Each row is a point on a tangle of strands that fork and nearly touch. The rows are in no order.
In the rows, zero is written as 128.
Two points are linked if the straight distance between their rows is under 172. Some points are linked to none.
J_792: [108 183 195 100 174 139 172 157 120 123  83 106 219  84 168  98 159 146
  97 134 163 135 103  76 179 116 109 156 103 141  76 132 152 101 107 165
 100 115  98 141  99 133  65 111 155 149 100  83  87 130]
J_585: [ 50 162  97 163 104 107 124  93 133  78 147 102  45 180 126 163 140 114
 123 160  85 142 176  89 135 155 129 101 148  93 178 140 113 170 145 112
 187 150 157 136 118 150 128 103 125 147 109 116 163 116]
J_899: [136 160 110 120 139 185 147  95  89 170 126 116 137 140 128 144 113 126
  87 177 183 110 139 174 156 113 136 107 122 138  98 152 106 151 140 166
 105 116 120 108 137  62 104 136  98 153 138 149 160 146]
J_107: [144 133  96 108 172 140 134 117 118  97 121 119 116 150 102  93 101 109
 101 108 152  86 146 181  67 122 114 163 146 148 102 137 111 164  92 140
 114 151 152 115 134 165 148 167 118 159 175 174 149 161]
J_644: [138 127 176 104  78 146 125  91 128 219 123 147 149 145 119 169 147 125
 100 140 152 166  87 162 120 119 106  83 129 121 110 141 133 155 110 121
  93 123  94  82 185  91 121 123  68 108 129 141 156 129]
J_615: [ 66 161  97 141 122 182 145 131 135 112 147 126  75 150 153 146 155 123
 138 174 103 128 159  59 193 129 178 122 105 156 144 124 105 149 126 133
 163  95 152  88 111 136 135 151  79 160 101  82 140 127]
J_334: [ 93 157 138 140 122  74 115 120 149 126 118  94  68 172 104 125 128 152
  90  67  87 142 132 147  57 191  79 116 166  81 183 125  84  97 120 116
 129 183 129 108 153 180 157  72 160 135  99 113 147 151]
J_61: [ 87 112 121 117 114 206 113 138 100 116  83 113 159 159 161 156  96 176
  85 142 221 166 115 191 108 144 129 116 120 157 129  95  82  90 147 161
  80 164 112 145 138  86  69 128 168 145  99  98 134 137]
J_431: [ 79  88 133 152 113 146 118 172 164 115 123 126  78 153 152 141 156 116
 111 121  59 173 109 119 128 131 169 112 112 143 137 116 105 113  96  97
 179 135 168  97 122 151 138  93  94 110  83 116 147 121]
J_798: [186 125 103 151 112  93 122 112 132 111 134 147 171 123  86 118 102 122
 147  98 145 135 141 129 101 139 131 140 133 122 138 137 152 142 140 106
 117 111 123 184 110 152 105 161 172 126 167 127  97 146]
J_9: [168  62 113 189  76 112  91 141 169 174 163 155 139 118 104 166 140 157
 154 138 140 177 106 150 116 114 152  93 105 141 160  93 133  99 149  97
 129 118 152 157 138  89  93 130 171  85 111 156 122 114]
J_731: [105 166 166 142 158 105  88 113 168 139 143 140 108 147  84 147 169 126
 172 116  77  95 119  78 119 102 125 140 167  85 163 129 114 132 103  84
 130  96 120 154 130 121 147 130 145 144 153 151  99 157]
J_332: [106 131 152 143 133 158 111  78 127  91 112 145 206 143 153 117 138 129
 157 130 103 131 129  64 162 113 142 159  88 133 123 140 165 148 137  80
  95  55  96 129 102 138  86 188 119 163 192 171  47 151]
J_535: [ 90 104 183 121 131  77 156 182 125 119  76  88 129 122 190 121 149 144
  74 120  89 156  91 133 148 147 135 133 134 132 118 117 146  99 150 103
 140 162 139 112 117 131  94  50 135  89  53  89 137 113]
J_714: [167 101 111 102 104  59 160  91  92  61 129  97 168 140 191  75 108  92
 139 123 119 114 143  99 137 137 116 181 133 110 108 144 229 162 166  99
 138 100 118  95  95 157 146 137  88 106 160 129 132  91]
J_957: [177  93  77 136 107  95 161  95  82 110 154 101 170 123 160 125  88  95
  73 172 177 126 152 172 123 136 114 179 139 113 109 137 166 157 169 108
 129 128 104 136 118 107  97 154 135  92 146 152 133 115]
J_489: [108  81  92 127 104 143 144 111 131  67 136 128  70 180 165 107 117  71
 123 129 122 163 156 118 115 155 144 141 102 142 131 153 167 182 114 103
 149 119 150  87 104 157 145 167  67 126 150 155 153 134]
J_264: [125 124 110 167  87 140 105 119 165 113 171 137  76 134  81 170 130 128
 190 137 129 153 164  93 138 128 150 102 109 127 161 114  99 119 146 121
 148 125 156 165 105 143 170 152 159 117 126  99 126 119]
J_445: [ 99 117  99 159 135 147  93 126 154 152 143 128  33 152  78 191 131 152
  96 162 142 105 142 202  91 138 155 107 152 143 154  88  49 122 127 111
 139 168 169 134 154  89 171 138 141 162 118 173 189 113]
J_254: [143 107 190 140 110 104  89 162 171 158 145 175 133 149 142  97 179 129
 176  99  66 147 121  85 156 114 138 114 109 134 138 148 172 137 115  82
 146  85 106  96 142 115 125 117  64 107 129 124 116 124]
J_375: [117  78 164 163 123  83 129 159 166  78 118 116 164 148 187 100 148 136
 159 127  56 155 117  79 171 145 179 146 109 124 122 127 188  96 157  75
 150  87 128 109  90 142  82  74 107 108  92  97 124  90]
J_110: [150 162 115 142 184 127 102 139 130  87 123 128 159  95  84 129 116 157
 203 127 154  81 107 104  86  99 131 167 139 116 133 100 107 123  93 149
 134 129 155 176  91 176 116 177 205 146 165 132  73 178]
J_547: [101 196 102 104  88 151 167  84  80 153 103  98 158 137 106 166 111 136
 146  93 160 164 166  76 208 123 100 106 102  85 114 153 131 134 158 188
 104 146  96 155 151 157 128 133 143 119 101  59 147  95]
J_214: [169 148 108 106 116 183 158 145 131 171 165 137 136  84 150 100 155 127
 156 182 147 104 136 121 178  96 140 100  59 171  98 150 154 130 152 152
 156  89 136 109  98 117 168 163  40 125 168 124 119 122]
J_742: [124  73  93 165  78  67 151 132 114  89 158  93 119 129 210 134 126 110
 109 174  99 139 109 142 148 126 147 144 122  95 134 133 180 134 172  67
 179 130 123  98 114 142 124  62 117  73  97 148 170  56]
J_405: [ 90 173 169 126 159 171  92 116 116 120 122 140 170  94 107 158 151 138
 183  99 106  98  85  88 152 108  99 146 120 117 128 114 135 107 110 139
  87 110  86 139 104 147  89 141 183 161 126 130  58 163]
J_347: [ 60 138 139 140 154 147 108 111 126 115 108 113  99 140  89 186 119 146
 162 202 124 112 109  94 171 116 135 136 158  90 168 105  68 120 156 100
 128 129 125 141 132  83 125 159 196 158  89 129 129 161]
J_312: [ 99 148 191  85 143 135 127 122 129 147  63 151 190 125 129 119 126 154
  85  90 128 112  86 135  90 141  94 138 169 123 144 133 110 116 104 120
  78 122  80 124 131 131 110  98 115 149 108 125  88 169]
J_172: [112  76 127 135 145 153  59 111 146 135 105 145 133 133  66 188 101 185
 147 158 178 126 120 201  81 112 118  85 139 162 133 105  81  84 128 116
  69 141 138 141 143  60 117 175 176 179 150 170 153 148]
J_333: [133 163 144 122 179 147 111 166 155 108 122 149 141  92 116 109 158 129
 194  85 103 109  96  87 116 101 130 153 127 135 127 125 121 101  87 142
 115 108 123 169 104 161 121 132 180 142 141  92  61 169]
J_806: [ 73  82 186 142  81 178 102 119 136 182  96 166 161 165 137 203 147 162
  94 142 152 198 107 163 113 114 122  87 121 127 157 122 113 107 133 102
  91 106 106 111 181  45  99 127 127 143 115 167 121 152]
J_273: [140 192 126 111 136 146 123 118 131 152 125 147 155 110  66 123 127 144
 160  92 143 119 128 132 117 111 113 107 134 120 123 141 108 115 102 184
  94 135 112 165 140 156 136 117 144 130 145 110 126 141]
J_539: [101 149 162 160 131  99  65 139 182 149 167 138  48 163  85 149 186 140
 155 121  52 122 139  93 106 117 115 115 171  90 168 122  94 134 102  77
 161 133 138 144 148 142 170 105 108 120 105 111 137 131]
J_424: [171 151  87 141 116 111 112 108 155 146 177 142  86 101  42 158 122 150
 209 103 135 118 158 131 130 119 130  84  97 118 139  97  85 111 127 154
 125 157 158 184 120 143 160 137 173 114 128 110 126 115]
J_549: [ 93 116 175 154 132 151  67  96 154 139 134 162 124 130  63 178 153 125
 196 112  88 128 107  91 116  99 115 130 121 102 158 133 107 108 113  90
  97  85 109 145 122 115 142 180 164 165 163 169  74 168]
J_560: [128 194  99 135 159  87 137  96  71 128 103  66 129  94  99 114 105 152
 108 123 142  88 142 144 101 137 116 170 174  80 155 133  72 152 148 194
 150 193 120 154 165 152 122 110 214 133  99  93 144  92]
J_352: [179  83 144 140 106  94  91 173 161 134 172 165  93 130 123 107 137 118
 182 107  67 104 120 114 135 111 152 128 102 128 149 127 151 134 106  75
 161 118 150 113 134 142 165 109  85  98 140 139 135 114]
J_87: [119 171  86 128 151 159 148 136  83 124 152  93 117  90 121 134 107 136
 136 165 148 110 160 110 168 112 164 138 121 125 141 112  69 138 154 190
 162 154 142 155 111 138 129 144 168 130 108  76 125 106]
J_704: [101 153 173  91 158 110 185 123  90 115  71  91 189 125 179  99 130 113
  72 152 141 123 117  49 189 123 130 161 138 125  87 141 166 153 141 160
 115  95 120 104 108 118  79 126 116 155 115  92 123 121]
J_448: [124 122  94 145  81 113 123  88 154 154 128 119  89 151  63 152  85 126
 143  83 144 168 159 159 102 148  97  72 139 109 143 135  99 134 130 141
  85 174 127 145 167 140 153 104 142 115 123 117 180 105]
J_168: [166 175 132 111 164  72 127 116 125 143 137 139  71 137  66 124 122 123
 123  83 107  55 127 158  64 146  86 134 183  99 130 131  91 159  98 133
 125 150 137 135 160 163 174 117 119 128 165 168 150 142]
J_642: [154 101 130 102 102  64 147  82  88 108 104 100 173 144 144  90  96  95
 103 109 164 147 125 156 119 139  84 167 153 102 114 154 190 174 139 104
  90 124  85 123 139 136  94 136 126  85 132 135 134 143]
J_237: [126 103 120 147  77  69 158 125 119 101 122  85 146 136 194 120 150 118
 124 171  93 153 136  86 183 127 155 125 117  87 126 121 187 129 172  82
 160 102 104 111 107 135  85  73 110  88  77  70 158  73]
J_913: [ 89 124 113 162 136 121 107  94 142 147 168 140  58 166  82 165 136 139
  99 193 125  95 157 155 115 134 139 113 152 130 161 129  91 172 125 109
 169 119 151 135 128  64 146 148 104 162 156 185 177 137]
J_656: [216 125 115 123 119  64 116 143 148 135 167 168  98  98 109  98 108 113
 151  88  99  69 128 157 112 109 135 126 129 142 126 118 140 128 125 105
 167 122 155 127 138 139 178 124 110  76 137 181 128 103]
J_978: [127  91  85 128 110 150 157 164 130 154 134 123 111 115 167 153 100  88
  73 149 171 151  97 204  98 121 154 131 107 149 105 105 105 108 147 133
 116 162 147  93 162  89 130 123 104  85 110 160 168  83]
J_148: [127  90 102 146 145 170  90 130 111 126 103 132 146 132 131 161  82 166
  86 163 206 133 115 214  83 134 164 121 120 175 114  93  80  93 146 138
  91 170 138 155 135  65  90 155 169 157 128 164 133 143]
J_625: [ 87 140 110 106 129 180 142  76  97  98  77 105 164 188 153 134  94 102
  84 132 180 160 155 134 132 146 112 146 146 134 110 164 128 166  90 153
  94 114  97  99 144 104 108 167  96 177 151 135 160 149]
J_814: [197 135  86 122 135 147 155 107  95 115 124 111 182 117 139  83  98 112
 124 140 198 113 152 158 119 115 129 128 101 144  69 154 157 140 117 175
 108 103 126 112 116 139 108 179 110 124 177 162 118 137]
J_909: [140 108 136 105 198 159 134 188 120 101 137 168 126 120 142  50 133 126
 139 117 112  90 135 129 140 101 144 150 112 180  85 114 136 130  95 148
 161 113 168 106  89 116 148 149  85 167 183 157 124 171]
J_15: [ 58 139 199 105 168 121 146 204 133 125  79 117 107 117 177 115 164 148
  67 120  69 143 106 110 166 140 144 140 132 154  98 119 132  89 121 126
 157 124 151  96  94 121 113  76  96 130  63  62 117 119]
J_940: [149 133 123 131 191 188 113 186 130 107 148 161 142  81 122  86 157 148
 182 165 130  80 132 110 152  89 154 139 107 164 127 101 122 114 104 162
 173 111 165 151  81 128 128 163 137 160 157 139  81 169]
J_781: [157 109 142  65 177 119 135 127  93  90 115 132 123 124 139  73 112 108
 110 109 133  87 123 152 108 110 119 179 135 148  99 134 146 155  96 147
 144 146 152  89 106 118 158 134  90 140 149 175 135 157]
J_304: [ 69 130 186 141 154 186  72  84 102 108 103 130 182 132 108 182 123 156
 123 112 142 121  98 128 121 121  91 135 125 120 118 135 126 128  92 126
  41 113  76 131 120 117 102 165 178 174 155 161  77 175]
J_48: [ 92 159 149 117 191 144 159 153 109 103  98 111 148 110 177 106 147 124
  95 178 118  98 132  65 190 121 173 151 123 149 106 117 113 136 136 157
 147 109 160 116  90 116  92 127 120 160 101  93 106 130]
J_118: [226 126  80  90 117 117 151 122 120 175 142 134 150  60 121 106  88 112
 128 100 147  94 133 192 106 108 100 106 104 147  66 145 140 104 126 160
 109 137 127 126 144 164 134 135 120  82 123 167 133  79]
J_457: [ 65 160 121 124 134 108 141 126 125  70 125 110  52 165 145 113 147  95
 100 151  71 118 144  91 151 149 115 138 159 115 147 159 124 163 134 119
 189 145 134  81 125 154 142 105  75 131  92 109 158 111]
J_718: [138 161 136 117 195  83 118 142 122 104 166 144  71 156  90 106 132 133
 156  98  80  37 114 119  98 130 120 167 187 101 119 129 107 152  85 121
 157 134 153 141 132 149 170 118 111 169 175 161 126 176]
J_647: [136 160 124 131 174  98 103 129 150  89 104  91 122 122  99 113 100 145
 171  98 134 108  98 120  78 140 133 171 161  87 156  99  93 110 119 144
 131 172 152 172 123 188 132 145 235 145 130  83  89 164]
J_693: [143 101 178 134  74  92 120 129 138 188 119 125 172 124 151 121 152 134
 128 139 115 179  97 102 158 124 137 113 129 104 141 125 161 112 159  91
 112 104  85 150 150  89  73  79 149  80  67 102 106 103]
J_181: [130 109 145 146  92 153 102 119 154 148 111 154 165 146 105 124 105 128
 145  31 129 215 133 112  98 149 107 117 116 138 126 170 148 121  94 141
  63 106 102 149 139 187 114 106 149 116 146 106 105 138]
J_886: [ 78 167 133 125 104 135 145  66 113 165 125 113 105 165  74 182 120 137
 129 119 148 147 155 125 147 144  89  81 164 100 150 147  81 148 135 162
  95 173 108 134 182 115 151 116 133 147  95 105 182 124]
J_155: [ 74  91 194  69 132 101 167 127 128 112  98  95 113 160 212 116 162  99
  80 111 109 169 107 115 135 134 130 150 116 129  94 151 197 148 132 128
 129 141 141  41 113 131 129 104  46  97  79 120 162 112]
J_650: [181 112 114 103  99 159 149  92 122 165 127 135 185 139 126 115 118 111
 143 114 177 162 119 170 124 115  92  99  96 137  73 152 178 136 107 136
  84  97 113 106 145 120 113 173  77 107 162 171 137 140]
J_822: [ 94 148 101 126 155 127 159 175 112 100 113  90 106 109 148 108 124 121
 103 141 104 148 147  85 161 123 169 155 125 132 129  92 105 115 135 179
 161 152 156 123 106 162 110 115 157 132  90  67 115 113]
J_681: [151 156 118 135 164 179  98 136 134 134 127 137 130  94  69 137 107 180
 180  99 179 124 124 166 102 105 123  93 108 139 109 102  81  78 101 185
  75 165 139 176 134 142 132 146 185 158 138 123 132 135]
J_120: [149 178  72 146 131  98 146  85  89 124 142  91 102  91  75 162  68 119
 103 132 153  88 158 164 113 144  98 126 157  99 131 176 101 154 158 179
 141 180 107 134 155 140 143 134 181 130  98 135 169  66]
J_878: [176 137 146 126 135 158 138 174 118 179 128 141 181  51 150 104 166 155
 136 159 193 136 107 165 165 104 133 103 103 157  99 100 165  85 153 150
 123 118 107 168 109  76  82 111 150 109 119 133  98 133]
J_970: [181  99 127 139 119 178 128 169 143 181 157 185 163  89 145 115 168 131
 153 146 162 138 103 162 140 112 144  87  82 178 101 110 160 111 120 132
 122  96 134 142 133  78  95 145 107 120 141 171 125 138]
J_250: [103 166 113 132 155 146 138 112 106 106 163 134 103 133 142 117 157 124
 138 202  95  76 163  61 160 116 166 132 131 136 145 138 108 168 148 124
 183  84 142 112 100 116 147 168  80 169 161 124 127 147]
J_257: [ 64  72 126  94 122 129 162 110 120  64 100  96  95 181 196 110 116  99
  74  89 116 174 125 144  87 137 131 158 122 138 114 154 172 164 123 120
 128 149 152  58 121 148 145 128  81 119 115 155 155 123]
J_536: [ 54 115 141 165 136 136  91 123 182 126 151 114  41 201 102 164 162 137
 136  98  50 175 133 104  81 157 126  84 140 106 168 142  86 123  88 106
 141 120 159 125 140 154 179  89 130 160 122 133 150 142]
J_461: [ 54 100 187 138 114 187  81  94 118 146  97 151 161 128 114 204 127 151
 110 129 135 167  91 144 145 133 100 101 115 124 156 117 110  98 126 106
  52 115  72 132 148  94 105 135 198 159 109 153  93 161]
J_38: [114 162  91 138 199 100 115 125 122  72 157 111 107 167 118 117 137 136
 167 123 101  62 127  60  87 139 145 196 177  86 150 112 120 179 109 105
 166 130 179 159  96 159 148 155 141 190 185 132 104 169]
J_416: [ 91 165 111 133 129 108 117  88 119 162 165 117  39 146  77 186 142 139
 117 171 130 105 155 141 160 126 108  95 175 111 155 151  63 155 138 142
 158 151 134 136 166  93 156 118 113 148 108 131 176 114]
J_392: [143 124 172 120 134 125 122 126 129 159 115 147 194  86 136 120 138 147
 137 178 148 128  98 125 158 115 127 130 135 119 126 103 148  90 157 119
 128  99  73 171 121  90  65  99 178 106 105 119  83 138]
J_225: [135 137 159 124  79 178 136 111 144 178 120 170 178 141 128 133 146 100
 155  64 126 182 127  90 157 134  87  99  94 138 122 149 165 130  98 118
  81  81  76 124 150 150 113 125 115 131 148 114 105 125]
J_708: [169 136 148 126 158  88 118 205 124 111 134 133 138  55 168  77 141 129
 141 148 116  98 113 103 177 109 137 167 127 136 112  76 122  81 141 137
 173 151 138 168  85 134 109  77 165 102  98  84  82 106]
J_507: [135 124 147 130 126 193 128 165 143 168 138 187 151  98 160  95 190 126
 156 161 123 131 118 101 162 102 148 113  88 173 115 139 175 124 122 120
 140  67 123 125 127  90 122 149  55 148 152 148 108 140]
J_852: [184  67  51 138 135 140 147 167 121 101 157 157 136 107 157 110  86  93
 125 153 162 110 150 164 109 126 158 147  89 181  91  97 134 130 135 117
 146 123 167 125 102 105 147 175 108 112 171 187 131 103]
J_487: [138 104 142 132 172  79 132 165 139  55  94 112 160 143 145  81 102 131
 137  68 122 117 109 115 100 126 147 190 159 136 123 121 156 107 110 124
 128 137 134 160  95 154  96 112 185 132 142 121  73 159]
J_716: [140  91 182 160  71  98 109 192 158 182 150 153 134 112 160 140 177 149
 126 147 114 180  96 138 146 115 154  99 116 126 133 106 137  94 143  93
 157 131 116 131 159 103  94  65 116  75  77 108 127  97]
J_413: [173 130 115 110 136 101 161 192 117 146 104 114 121  53 147 106 101 112
 100 131 144 112 115 144 155 123 138 148 124 128 113 103 107  92 147 163
 151 172 138 157 125 128 130  94 161  89  90 109 111  75]
J_272: [117 124 162  99 176  94 131 146 128  98  80 137 160 144 132  89 121 138
 104  70  89 121 101 132  81 140 121 156 165 125 128 134 131 130  94 126
 105 132 132 124 133 161 135 110 132 135 141 105  99 184]
J_679: [133 172 131 117  93 110 146  96  91 169 170 100  98 109 128 145 145 114
 117 187 113  90 169 108 194 124 127  97 142 110 142 165 135 151 187 105
 193 109 106 121 136 103 139 113  95 109 106  81 132  93]
J_177: [128 190 134 112 129 104 146  65  95 130 133 107 142 131 128 138 155 107
 116 172 102  85 144  52 182 137 112 123 144  88 156 174 158 180 156 115
 158 101  86 125 142 124 120 126 107 141 125  78 125 111]
J_323: [129  86  79 162  90  94 173 117 105  98 148  88 112 140 191 143  95  92
  59 181 153 137 134 163 136 157 122 146 144 106 131 154 145 153 186  96
 156 145 121 108 132  99 109 114 141  90 104 166 155  85]
J_244: [136 151 152 118 144 160 118 140 142 186 153 174 119 115  98 112 160 125
 138 147 102  87 118 123 150  91 137  97 124 146 122 138 126 132  93 120
 151  97 134 113 146  90 140 142  52 131 154 157 127 167]
J_921: [102 164 158 100 152 196 140 117 116 175 126 142 144 140 134 136 163 136
  87 171 154 114 115 138 156 103 120 100 127 139 111 151 119 141  93 138
 112  80 110  83 132  83 121 139  53 158 152 153 144 166]
J_371: [214 148  87 128 130  95 113 147 159 153 163 163  97  83  72 107 113 130
 178  89 116  95 147 143  89 127 114 106 115 144 123 105 109 104  96 151
 131 140 159 168 133 174 167 138 140 108 155 130 122 100]
J_101: [116 128 152 101 133  82 164 134  97 111  75  79 104 111 185 112 120 110
  47 124 105 135 103 154 135 137  95 150 166 113 137 125 132 121 149 124
 149 185 113  78 154 129 126  61 120  86  63 116 136 107]
J_989: [ 81 137 132 130 146 187 109  51  91  92  90 126 188 175 106 165 108 151
  98 134 185 118 143 116 132 118 116 145 130 117 112 161 108 150  95 131
  63 111  85 123 116  99 100 171 133 189 162 178 123 149]
J_640: [174  83  70 122  89 150 179 163 125 164 174 142 135  94 182 134 100  92
 116 168 169 133 135 174 146 110 151 146  86 150  89 122 147 120 170 132
 131 129 141 121 125 107 134 143 124  86 141 166 144  77]
J_42: [157 165  84 112  94  97 139  87 121 145 145 109  91 116  89 148  89  99
 142  82 137 132 180 156  98 156  85 101 130 114 129 157 129 165 137 174
 122 168 123 126 164 176 168 146 135 118 134 119 171  79]
J_551: [181 107  85 120 137 164 176 164 105  88 132 123 150  92 168  77 105 104
 124 148 164 123 168 136 142 126 150 164  79 147  88 111 161 142 128 163
 148 125 151 123  80 151 133 159  99 134 183 140 128 128]
J_279: [ 56 128 176  89 152 167 145 173 144 133  63 133 131 153 176 136 156 146
  50 124  98 145  90 136 130 154 118 124 151 156 135 126 111  96 109 151
 100 117 139  95 110 112 127 104  85 165  78 100 108 156]
J_993: [133 172  93 113  99 133 177 103  71 133 131  91 167  96 141 132 109 132
 140 159 154 141 154  74 179 127 150 131 102 107 128 134 131 138 165 183
 142 120 118 145 106 140 122 135 142 109 124  54 118 100]
J_772: [160 169  91 131 182  96 117 108  95  84 176 124 135 121 109 107 137 149
 155 184 110  25 137  71 117 113 154 158 144 106 155 131 128 164 145 117
 180  98 155 146 105 127 154 160 133 147 182 128 108 147]
J_782: [146  83  81 166  81 132 115 140 144 170 162 151  80 113 105 183 114 140
 120 144 131 127 140 168 127 117 167  86 111 149 143  93 124 124 154 100
 154 126 162 129 151  66 145 145 131 113 128 183 150 100]
J_201: [105 146 153 143 129  93  96  91 153 124  94 104 133 136  54 171 109 154
 162  94 140 161 131 118  95 124 100 122 151  92 167 126  95 105 135 119
  74 167 103 170 142 136 132 101 229 121 114 112 112 146]
J_98: [195  81 102 127 102  54 119 125 101  79 169 142 141 127 159  96 102 111
 147 141 113  99 126 126 124 129 134 167 111 134 117 130 203 136 164  70
 148 107 124 120 109 119 159 133  88  73 168 155 130 105]
J_799: [ 86  99 150 148 134 145  76  84 162 158 139 141 115 155  51 194 130 150
 174 139 137 114 135 143 104 106 121 106 142 118 152 125  91 121  98 101
  86 108 130 152 139  80 152 169 175 172 158 172 133 148]
J_518: [116 138 129  96 157  90 133 144 102  78 126 122  83 142 140  92 133  86
 104 129  94  85 124 118 128 121 120 161 165 131 120 130 142 173 114 117
 183 146 136 100 122 120 173 107  86 124 118 149 138 142]
J_117: [124 114 111 112 114  81 162  87 119  67 106  99 176 172 166  67 102  69
 124  89 123 155 150  90 116 155 103 172 126 106 109 174 217 164 119 107
 103 108 104  99 126 177  97 144 113 115 163 120 121 137]
J_730: [104 156 128 116 137  99 148 121 111 104  97  90  79 155 121 113 106 112
  81 120 113 143 133 147  91 171  95 154 164 101 147 126 102 135 141 139
 135 192 121 114 160 152 139  92 139 137  94 112 158 116]
J_289: [168  67 109 156  76  50 115  90 127  89 162 129 133 165 142 110 134 109
 147 121 111 149 126 133  99 148 111 128 130  97 144 152 196 158 161  42
 155 109 114 106 147 137 139 123  96  83 144 170 156  98]
J_475: [119 162 168  68 159 124 111 106 146 159 116 125  90 146  92 126 146 122
 120  85 110 101 119 179  55 153  76 110 187 114 141 155  94 146  73 140
  97 150 109  94 166 164 184 118  84 130 137 130 167 163]
J_734: [153 113 104 148 130 115 117 116 152  92 127 136 109 160  98 103 107 109
 133  78 126 135 152 139  82 160 124 138 146 130 144 147 134 155  97 114
 115 134 143 139 128 168 146 154 133 135 181 153 124 152]
J_544: [126 162 121 113 166 119 166 189 105  96 113 111 170  93 155  80 123 111
 146 104 115 132 150  71 147 138 152 165 113 131 109 118 143 126 107 197
 136 133 153 146  89 203 115 149 150 140 138  69  94 128]
J_322: [ 74 104 118 132 110 152 168 143 145  95 128 114 102 172 194 124 150 107
 111 140 107 170 135  81 170 154 176 129  94 164 128 142 171 142 111 115
 148  90 156  70 112 153 128 147  49 143 121 103 148 112]
J_356: [ 87 130 152 130 125 113 108 115 177 157 120 125  62 186  80 153 145 128
 102  79  90 153 134 150  54 179  84 102 168  98 169 141  85 145  92 108
 113 156 126  97 167 154 191 104 100 150 136 120 158 147]
J_89: [135 141 107 128 172 167 101 170 121 126 110 129 111  94 103 127 112 185
 124  94 162 112 114 181  79 134 125 145 130 151 130  67  56  55 131 189
 112 200 139 158 122 153 142 130 213 148 113  92 138 126]
J_754: [196 106 111 107 103 113 151 165 140 163 124 137 129  44 152 119 104 101
 121  98 148 129  99 192 107 125 114 133 116 144  98 107 137  75 142 149
 110 172 119 134 155 138 130  97 142  56 106 136 147  77]
J_150: [ 69 153 183  76 145 135 121 141 138 173  64 113 152 149 137 144 160 150
  59  78  86 132  81 136  91 173  89 110 197 114 155 136  78  86 117 134
  95 139  83 101 131 152 142  98  96 167  76  82 104 157]
J_508: [122 103 160 136 102 137 100  89 148 206 123 165 154 153  98 166 124 147
  79 139 163 136 104 190  86 140 116  86 162 131 147 136 108 142 117  91
  82 127 103 113 170  59 115 121 109 134 122 184 159 147]
J_397: [216 117 117  95  84 136 165 130 124 201 157 139 160  81 151 101 144 113
 153 125 171 147 123 184 151 104  84  89  81 147  64 148 187 117 135 171
  99 102 119 112 142 135 116 148  90  81 138 137 144  98]
J_40: [126 110  93 139 125 184 140 158 140  89 162 150 131 117 153 109 127 111
 165 139 130 141 153  94 140 113 163 136  79 172 127 124 129 125 129 159
 160 100 155 141  69 144 135 166 125 151 170 109  97 142]
J_295: [ 93 140 121 118 129 202 140 108  97 164 110 122 127 151 128 184 100 160
  92 164 185 150 126 162 153 136 142  90 127 149 120 124  71 108 146 179
  95 164 128 132 162  71 114 116 135 153  94 112 157 142]
J_603: [122  87 154 162 101 134 116 167 152 159 129 147 126 153 155 131 140 123
  94 136  97 177 103 154 118 134 165 113 129 143 147 108 132 104 123  98
 138 140 142 100 149  93 120 110 109  96  96 137 137 138]
J_121: [145 135 143 134 108 127 130 100 129 112 124 142 169 146 135 110 134 117
 136 133 109 118 139  78 146 117 137 130 115 119 128 137 172 140 132  95
 126  93 117 144 113 132 107 149 111 139 156 124  95 151]
J_966: [116 117 135 137 143 196 144 140 132 120 114 152 177 119 149 133 133 139
 140 104 170 168 126 121 141 122 121 122 106 160 113 122 143 118 112 161
  96 124 111 161 116 118  95 132 158 148 124 104 113 147]
J_427: [160 162 110 115 161 111 121 149 106 124 103  97 133 106  91  93  84 145
 112  96 160 106 130 160  70 147 138 165 154 115 136  99  72 107 124 175
 117 177 135 156 149 166 123 126 191 133 128 119 132 126]
J_723: [183  82 125 151  94 101 106 135 164 133 124 145 142 147 107  91 119 103
 150  34 124 185 129 155  50 156 109 130 137 135 137 145 135 122 104 113
  90 142 132 125 150 191 140 109 136  91 153 136 108 134]
J_429: [168 110 131 153 118 100 125 217 154  84 144 138 126  77 170  76 144 121
 181 113  86 131 140  85 153 118 156 142  80 153 117  84 165  96 146 128
 164 125 148 156  65 163 140  97 125  97 123  66 103  83]
J_771: [ 76 120  91 169  74 132 120 108 150 101 159  97  42 165 111 186 133 144
 148 136 117 184 171  98 141 140 146  88 109 112 182 125  79 119 141 110
 160 153 154 137 128 136 156 102 148 126  76 124 163 115]
J_32: [101 151 149 118  65 172 142  67 118 152 118 143 177 135 118 166 123 131
 144 114 155 154 127  72 205 133 106  97 102 105 124 137 136 137 151 132
  99  97  72 145 146 118 112 140 137 132 123 102 123 104]
J_353: [174 112  82 134 135 114 114 157 145 143 148 158  61  95 118 135 108 112
 102 170 112  73 124 154 133 102 143 126 129 150 125 100 110 114 136  90
 185 133 164 131 127 101 167 117 127  98 115 177 144 103]
J_517: [172  66 144 176 100  84 110 184 168 101 156 159 167 110 183  75 150 144
 184 138  78 140 105 103 138 122 172 145  94 134 132 101 191 100 164  80
 162  95 128 138  95 138 116  92 131  89 125 106 103 116]
J_882: [177 171 108  86 105 141 154  93 101 168 176 110 117 100 122 131 146 135
 136 191 126  74 151 119 183 123 132  93  97 138 111 176 147 159 168 132
 164  81 122  98 130 118 160 142  57 104 163 114 137 115]
J_78: [136  57 119 173 110 149  80 128 168 142 145 160 130 122  87 173 117 165
 186 123 187 173 129 197 109 133 126  86 109 150 137  92 115  84 138 119
  82 136 152 160 143  87 104 161 216 131 135 153 139 121]

A fork is a point with three links, a tip a point with one. Leave the first point through the second and follow the links. Name the first fork or tip that comes.
J_168; J_718 | J_155
J_289; J_98 | J_551
J_397; J_118 | J_289
J_334; J_730 | J_487
J_487; J_272 | J_356

A fork is a point with three links. Follow the links from the first point to the second and name the forks in between, in order.
J_121; J_822 | J_734
J_172; J_107 | J_656 > J_781
J_413; J_507 | J_551 > J_781 > J_656 > J_172
J_921; J_650 | J_172 > J_656 > J_781 > J_551
J_461; J_886 | J_304 > J_427

Follow the links from the first point to the second, and from the first to the third. Name the last point that the two ways share.
J_993; J_517; J_536 | J_781
J_798; J_772; J_899 | J_172
J_475; J_650; J_603 | J_172
J_899; J_168; J_15 | J_356
J_650; J_332; J_475 | J_781
